Points on a hilly landscape, in no order, each with its height.
A climber steps from a point to the highest of its 2 nearest points, and stops where none of them is higher. Distance is the straight distance between rows; heights are no part of it.
sur height 3.43: [152 161 145 160 139 120 170  86 177  67 109  62 117 206  84 154 109 151
 142 116 209 147 133 147 127 121 181 192 123]
Muma height 2.08: [128 153 133 140 140 137 184 125 128  74 154 109 116 119 118 135  79 113
  56 121 195  97 104 117 125 108 153 167 161]
rer height 2.31: [123 138 140  84 154 102 122 163 127 147 125 131 115  40 162 115 141 129
 104 163  74 139  98 119 112 105 136  63 144]
risu height 4.27: [ 92 121 120  84 128 151 117 185  98 167 134 178 128  93 150 128 131 110
 115  79 102 113 106  93 152 162 142 134 143]
gepu height 0.77: [120 129  72 128 171 129 133 180 115 124 147  90 130  78 115 144 145 160
  74 105 122 103 133 101 165 124 180 166 122]
gepo height 2.48: [112 126 151 150 136 138  78 116 191  99 100 107 162 157 119  61 129 166
 168 145 161 145 183 155 103 151 108  97 145]
kulap height 2.65: [103 134 138 102 163 156 112 207 215 157 115 127 103  69 113 117 152 169
  95 133 132 119 156 117 138 159 171  90 172]
koza height 1.80: [127  97 105 109 133  76 128 140  94 182 103 141 119 148 164 118 114  76
 184  96  69 166 120 137 171 149  87 118 120]
piz height 2.32: [193 139 158 162  79 153 118  81 107  87 139  88 157 127 115 124 155 147
 161 158 143 161 133 177 116 129  93 130  99]
Kepe height 3.22: [101  79 123 124 126 134 113 123 162 132 143 120  70 111 136 132 130 127
 121 157 164 108 130 135  86 151 139 125 124]
kadab height 1.65: [ 97 128  98 107 199 106 150 213 193 117 143 133 109  92 127 129 145 164
  83 144 139  62 114 113 149 123 211 124 149]
mape height 2.51: [160 119 123 119  94 112 121  81 131 107 130  84 148 127 103 114 175 156
 164 115 170  95 155 141 106 157 135 137  70]
vudor height 5.14: [121 102  89 144 138 133 146  78 124 132 135 107 101 144  98 180 113 193
 143 123 155 117 118 122 117 125 140 115 113]
saf height 1.14: [123 124  94 120 185 116 165 186 168 110 161  91 133  77 126 156 107 173
  69 138 140  86 106 101 153  98 203 170 147]
lasir height 3.10: [113 107 117 138 174 181 122 169 199 145  83 115 110 128 128 113 163 154
  92 133 129 145 183 121 170 157 150 109 164]
zuzim height 1.92: [ 89 123 143 135  72 158 113  84 144 127 161 151 136 128 124 114 101 167
 126 113 168 119 123 117 103 112 114 114 134]
suku height 1.64: [147 116 101 104 146  82 129 144  49 159 111 135 107 152 148 158 112  99
 157 114 107 123 121 115 155 147 121 131 129]
Dele height 3.76: [ 80 126 123 121 152 145 116 141 108 175 105 177 170 127 139  92 147  82
 139 108  25 162 131  88 142 112 147 133 123]
ton height 3.13: [129 128  69  66 122  60 107 139  88 154 177 120 127 121 155 142 144 136
 181 139 141 142 127 174 140 124 109  85  75]
mot height 2.92: [173  92  96 117 132  80 126  82  71 136 151 107 124 141 112 146 164  92
 144 132 134 105 128 115 100 131 145 167  86]
Gekad height 1.90: [166 148 159 136 111 150  97 115 101 146 113 161 152 129  99  78 121  62
 143 122  72 164 138 130  85 140  47 169 116]
mok height 3.24: [139 140 160 176 125 138  85  85 202  82 116  96 160 164  87  94 135 162
 159 153 157 138 180 146  68 126 120 131 107]
Nup height 3.39: [111 133 113 103 115 106 133 121  86 114 155 120 142 107 130 118 133 135
 113 101 161  78 127 104 121 131 156 132 108]
puse height 3.53: [130 138 123  77 161 106 122 193  90 121 167 150 116  90 148 184 113 124
 109 156 133  66  84 106 123 120 192 140 125]
Mek height 3.90: [139 100 112 165 151 133 150 142 120 136  78 120 102 134 150 118 146  77
  78  97 100 134 135  94 176 155 124 160 154]
dima height 3.52: [132 105 121 166 166 171 122 129 163 133  74 117 104 130 148 112 159 118
  73 110 120 174 176 107 169 154 111 116 156]
Pame height 1.36: [ 84 174 107  48 176  73 152 193 124 192 144 205 126  92 153 156 119  53
 144  80  61 194  89 108 172 128 128  58 117]
diri height 2.03: [122 143 145  91 135 110 124 129 141 124 146  85 126  42 128 102 130 164
 126 160 116 124 112 130  83 109 158  77 127]
repov height 3.75: [158 161 161 169 134 169 108  92 160  74  88 130 128 193 125 130 134 199
 121 146 155 137 101 168 150 125 109 160 113]
mesat height 4.47: [157 123 112 174 143 116 138  80 147  84 119  89 106 183 114 141 130 166
 122 100 192 120 130 133 149 146 135 184 108]
daka height 0.55: [113 125  95 132 121 149 134 160 157 122 137  80 140  94  96 139 134 194
 105  99 150  95 140 110 157 140 159 174 118]
tez height 1.96: [127  97 121 112 144 129 109 149 110 189 112 138 125 125 175 109 116  55
 157 122  56 210 136 146 160 138  77 104 134]
bogek height 3.78: [102 153  70  56 158  50 112 157  86 150 150 142 135 137 188 113 131  92
 142 117 129 142 136 155 167 105 106  89  86]
pase height 2.69: [186 119 116 112 109  91 118  56 122  99 142  80 115 154 128 151 175 124
 159 144 180 114 151 139 106 145 161 162  69]
retos height 1.78: [161 126 151 164  90 154  90 112 102 143 112 121 113 132 137 107 145 119
 116  92 109 176 142 108 162 145  83 151 145]
Ril height 1.35: [127 122 115 106 151  88 162 121 137 133 103 136 112 174 153 159 114 155
 135 152 157  58 133 124 169 116 157  93 151]
Ralik height 1.63: [135 120 146 152 108 172 102 136 114 176 108 154 110 139 117 116 110  91
 114  81  81 151 126  89 138 150 101 208 148]
Riv height 2.66: [133 158 173 172 108 144 180 116 226  78 111  77 138 210  63 153 111 159
 146 122 180 166 114 157 122  94 183 196 124]
Mifu height 2.72: [124 132 114  86 122  72 102 131  81 172 139 155 124 127 121 163 148 115
 178 154  57 105 102 105  93 104 149 140  76]
zudom height 2.05: [102 154 149  71 114  84 158 112 165 115 106  78 112 158 104 135 107 164
 171 118 196 101 142 125 119 142 192 115 132]
Bal height 2.33: [132 155 199 192  99 184 176 113 222  67 113 114 147 181  71 151 105 154
 149 153 169 153 131 177  93 102 156 137 146]
lizig height 3.54: [121  71 144 138 115 133  97 161 177 165 106 154 100 120 148 149 123 119
 113 155 111  81 134 108 113 151 119 124 149]
kofil height 5.39: [144 142 174 171 109 205 114 167 167 107 123 158 191 120 141 110 103 124
 104 151 124 112 167 125 132 127  84  94 208]
kuni height 2.70: [110 148  92  75 180  66 143 178  98 141 141 153 106  81 161 146 138 120
 112 131 110 131 107 109 150 123 155  57 148]
Pif height 1.91: [182 123 166 147  94 149 103 101 106 114 123 151 168 142 109 113 130  79
 147 155 107 137 126 150  63 137  48 155  85]
fedoz height 2.67: [ 86  87 119 116 105 117  90 113 157 157 144 153 106 139 178  95 132 151
 152 115 150 147 145 143 158 139 102  79 144]
pora height 4.25: [ 93 131 117 112 155 129 104 118 116 152 100 151 173 116 163  81 189  72
 113 101  68 183 167  98 141 117 108  88  94]
badit height 3.33: [123  80 137 123 126 110  61 175 168 185  99 176  82 132 166 142 147 102
 132 150  90 119 151 116 129 171  94 107 140]
Luf height 3.09: [149 115  94 106 123  88 125 127  74 149 158  98 110  81  99 140 159 130
 123  97 133  98 133  96 122 151 142 137 107]
Gine height 2.54: [118 122 132 109 100 115  96 112 101 148 144 134 109 133 149 152 130 139
 127 156  92 111 101 101 107  82 155 154 117]
gitab height 2.90: [128 138 123  89 116 103 108 115  70 172 140 145 168 131 114 106 130 100
 190 142  35 128 109 119 101 101 140 161  92]
nole height 0.59: [122 149 112 142 140 154 156 122 101 116  86 118 159  99 132  93 127 137
 105 118 107 163 141 141 149 128  82  70 137]
Vir height 5.31: [129  99 159 157  88 150 176 105 128 124 139 123 133 112 146 133  92 116
 122 146 132 106  94 134 135 109 134  99 175]
sibo height 1.13: [105 133 124  96 152 136 186 135 172 122  96 127 139 133 113 152 100 179
 128 149 154  51 114 138 120 135 156  85 124]
Niz height 2.04: [179 142 179 150  59 135 137  76  89 109 163 158 152 146 100 136 138  62
 162 134 109 160 105 158  69 105  84 171  90]
Mana height 5.04: [138 114 103 152 112 182  87 105  90 150 176 148 150 111  87 103 146 142
 115  90 133 154 134 116  98 140  82 142 114]
fena height 2.26: [104 117 144 125  96 152 124  90 167 156 133 148 117 147 153 101  95 172
 144 129 161 142 132 151 152 123  93  73 168]
Rari height 1.53: [136 117 102  99 152  88 132 127  90 144 105 142  91 163 159 179 108 136
 141 160 125 101 111 130 147 128 115 104 120]
fonaz height 0.85: [ 95 131 107 113 167 139 169 139 128 112  98 118 142 108 136  99 114 152
 118 144 137 109 119 150 128 137 126  74 139]
Dib height 2.81: [123 111  97 112 160 128 119 124 106 124 136 105  63 109 144 109 140 123
 108 172 146 146 122 155  99 135 117 125 128]
vuga height 4.76: [109 123  98 146 130 160 148  75 168 113 136  89 137 159  83 176 116 196
 151 132 167 132 125 134  98 103 184 137  99]
fuv height 4.03: [165 156 165 172  86 103 170  94  66  71 162 154 125 189 143 166  95  86
 129 114 171 130 109 131 158  93 129 167 147]
mun height 4.49: [138 129 101 153 155  94 154 120 109 111  98 105 107 141 139 129 125 114
  74 116 138  95 143  89 163 118 146 152 152]
gem height 1.49: [ 86 146  89  69 189  86 159 164 103 190 111 182 139 115 150 120 104  55
 151  91  47 175 111 125 143 128 108  85 106]
vad height 2.63: [150 159 168 169  80 188 137  98 136  73 150 102 136 121  86 137 128 158
 132 152 163 164 129 174  93 112 114 137 118]
dufi height 3.02: [147 156 157 198  88 159 164 106 109  59 172 127 127 136  83 149 145 138
 105 124 155 148 114 160 116  83 123 160 123]
sol height 2.93: [106 146  79  65 151  36 115 152 108 120 175 110 100 122 116 140 160 146
 178 140 185 119 155 156 131 158 160  80  99]
Bepa height 4.81: [132  94 162 190 100 181 144 131 159 109 149 111 172  80 116 138  93 136
 114 146 126 100 122 124 100 114 133 111 173]
Sido height 5.36: [168 130 107 159 146  79 137  77  98 102 122  93 105 173 115 174 112 129
 100 113 172 100 148  96 140 115 144 180 114]
rosun height 2.18: [159 142 192 167  35 153 132  95 114 102 142 145 138 138 122 164 115  93
 136 128 117 129  97 129  96 104 112 175 115]
fevad height 3.99: [114 135 114 161 139 150 104  75 166 110 124  96 140 162  73 104 147 204
 144 139 150 149 151 140  95 112 141 132 102]
keb height 5.47: [119 108  83 158 141 173 119 111 101 152 130 133 126 124  99 148 124 187
 106  92 125 132 122 105 136 126 109 128 126]
boto height 2.23: [ 92 132 125 100 173 133 146 200 227 168 128 136  97 123 110 108 157 175
 103 159 138  88 139 133 153 139 202 114 173]
totu height 5.12: [110 140  92  82 147  96 121 114  88 146 121 135 154 117 168  76 158  90
 119 121  96 162 138 133 140 103  90  97  96]
tef height 3.27: [116 126 112 141 126 126 115 110  71 145 135 154 197 132 117  83 161 105
 147 125  51 132 120 109 113  92 124 134 102]
Gaduz height 4.87: [132 106 148 169 140 181 123 155 161 114 131 121 175  68 120 110  96 127
 107 136 125 111 156 115  96 138 106  76 195]
Lapet height 4.72: [134 131 154 142  86 128 178 101  83 121 157 148 119 148 156 141  77  92
 120 131 146 119  85 126 152  89 127 129 186]
nir height 2.02: [162 135 142 144  93 143 102 106  89 113 114 110 136 133 145 115 149 148
 135 136 116 146 121 141 151 122 105 146 122]
bab height 2.28: [127 142 143  99  95 107 148  85 149  90 100  90 136 162 136 141 116 158
 181 115 199 100 132 156 129 161 149 120  86]
Deru height 2.74: [149 148 197 165 102 162 129  98 213  75  87  77 155 169  75 136 107 157
 175 150 167 159 142 164  78 138 139 132 124]
goko height 2.68: [106 158 126 112 137 129 153 112 129  92 154  93 115 102 110  93 118 141
  88 118 182 111 114 122 103 114 167 147 139]
bep height 2.34: [139 121 164 124  68 143 117 110 120 130 134 133 113 131 148 161 111 105
 117 142 120  94 100 107 103 114 135 183 117]
Nifi height 1.66: [121 132 148 152  95 158 172 133 187 105 156 111 124 138 123 137 100 147
  70 127 173  94 111 125 161 101 155 189 166]
neti height 3.05: [119 157 103  78 185  76 123 208  78 145 157 199 116 112 156 170 130 113
 114 147 107 105  93  99 159 111 179  89 157]
bivim height 3.93: [110 129 126  95 125 120 122 182 127 157 138 159  99  97 146 155 126 128
  83 113 118  71 103  87 146 130 164 146 149]
Melo height 4.97: [151 141 158 176 116 204 105 137 150  85  95 158 156 168 133 136 124 161
  97 155 137 108 115 151 142 123  82 166 123]
kip height 2.79: [ 85 156  99  64 142  42 132 170 149 131 135 123  95  87 128 122 148 145
 154 131 157 119 135 154 119 168 133  51 105]
Tikep height 1.62: [ 97 120  84  93 156  69 149 134  93 201 151 154 144 112 124  93 103  61
 211  84  43 166 128 135 130 140 117 120 109]
vin height 1.76: [142 153 163 152 127 182 117 148 101 148  86 156 145 133 110  90 121  54
 130  90  55 182 144 107 136 165  89 188 143]
vefa height 3.51: [161 179 158 168  87 117 160  99  55  66 175 154 118 158 103 146 136 102
 108 101 156 139 110 141 125  84 108 167 121]
Fota height 2.46: [156  88 115 139 144 132 116 129 107 132 109  98 106 110 142 128 127 107
 138 182 112 150 135 165 100 154  74 102 120]
toz height 4.62: [106 101 116 115 125 164  79 155  95 167 153 159 137  91 129 103 151 107
 118  82 107 149 140 105 119 162 112 128 127]
fira height 3.11: [106  84 121 122 138 109  86 140 147 170  97 158  92 133 176 113 162 108
 133 106 108 154 166 118 154 171  89  93 131]
Dad height 2.19: [160  98 141 147 139 145  87 133 115 150  97 131 133 127 168 104 111  71
 140 159  74 188 147 150 121 142  49 113 148]
redef height 6.06: [144 126 182 170  97 195 127 149 141 100 106 177 173 146 144 116  92 114
 119 156 124 108 121 149 130 129  61 120 167]

Call two points neighbours if one is among the 2 nearest of the other. Go from one point of each pair to the other, from neighbour to neighbour, staying as high as possible. Name the lowest point that can't be avoided.
Sido and redef: repov
Sido and keb: Bal
redef and lizig: zuzim
Vir and redef: Bepa

For each start below, name the point where the climber stops.
Tikep: lizig
Ralik: Vir
kadab: Sido
Pame: keb
Niz: totu
rer: keb
zudom: Nup
Bal: keb
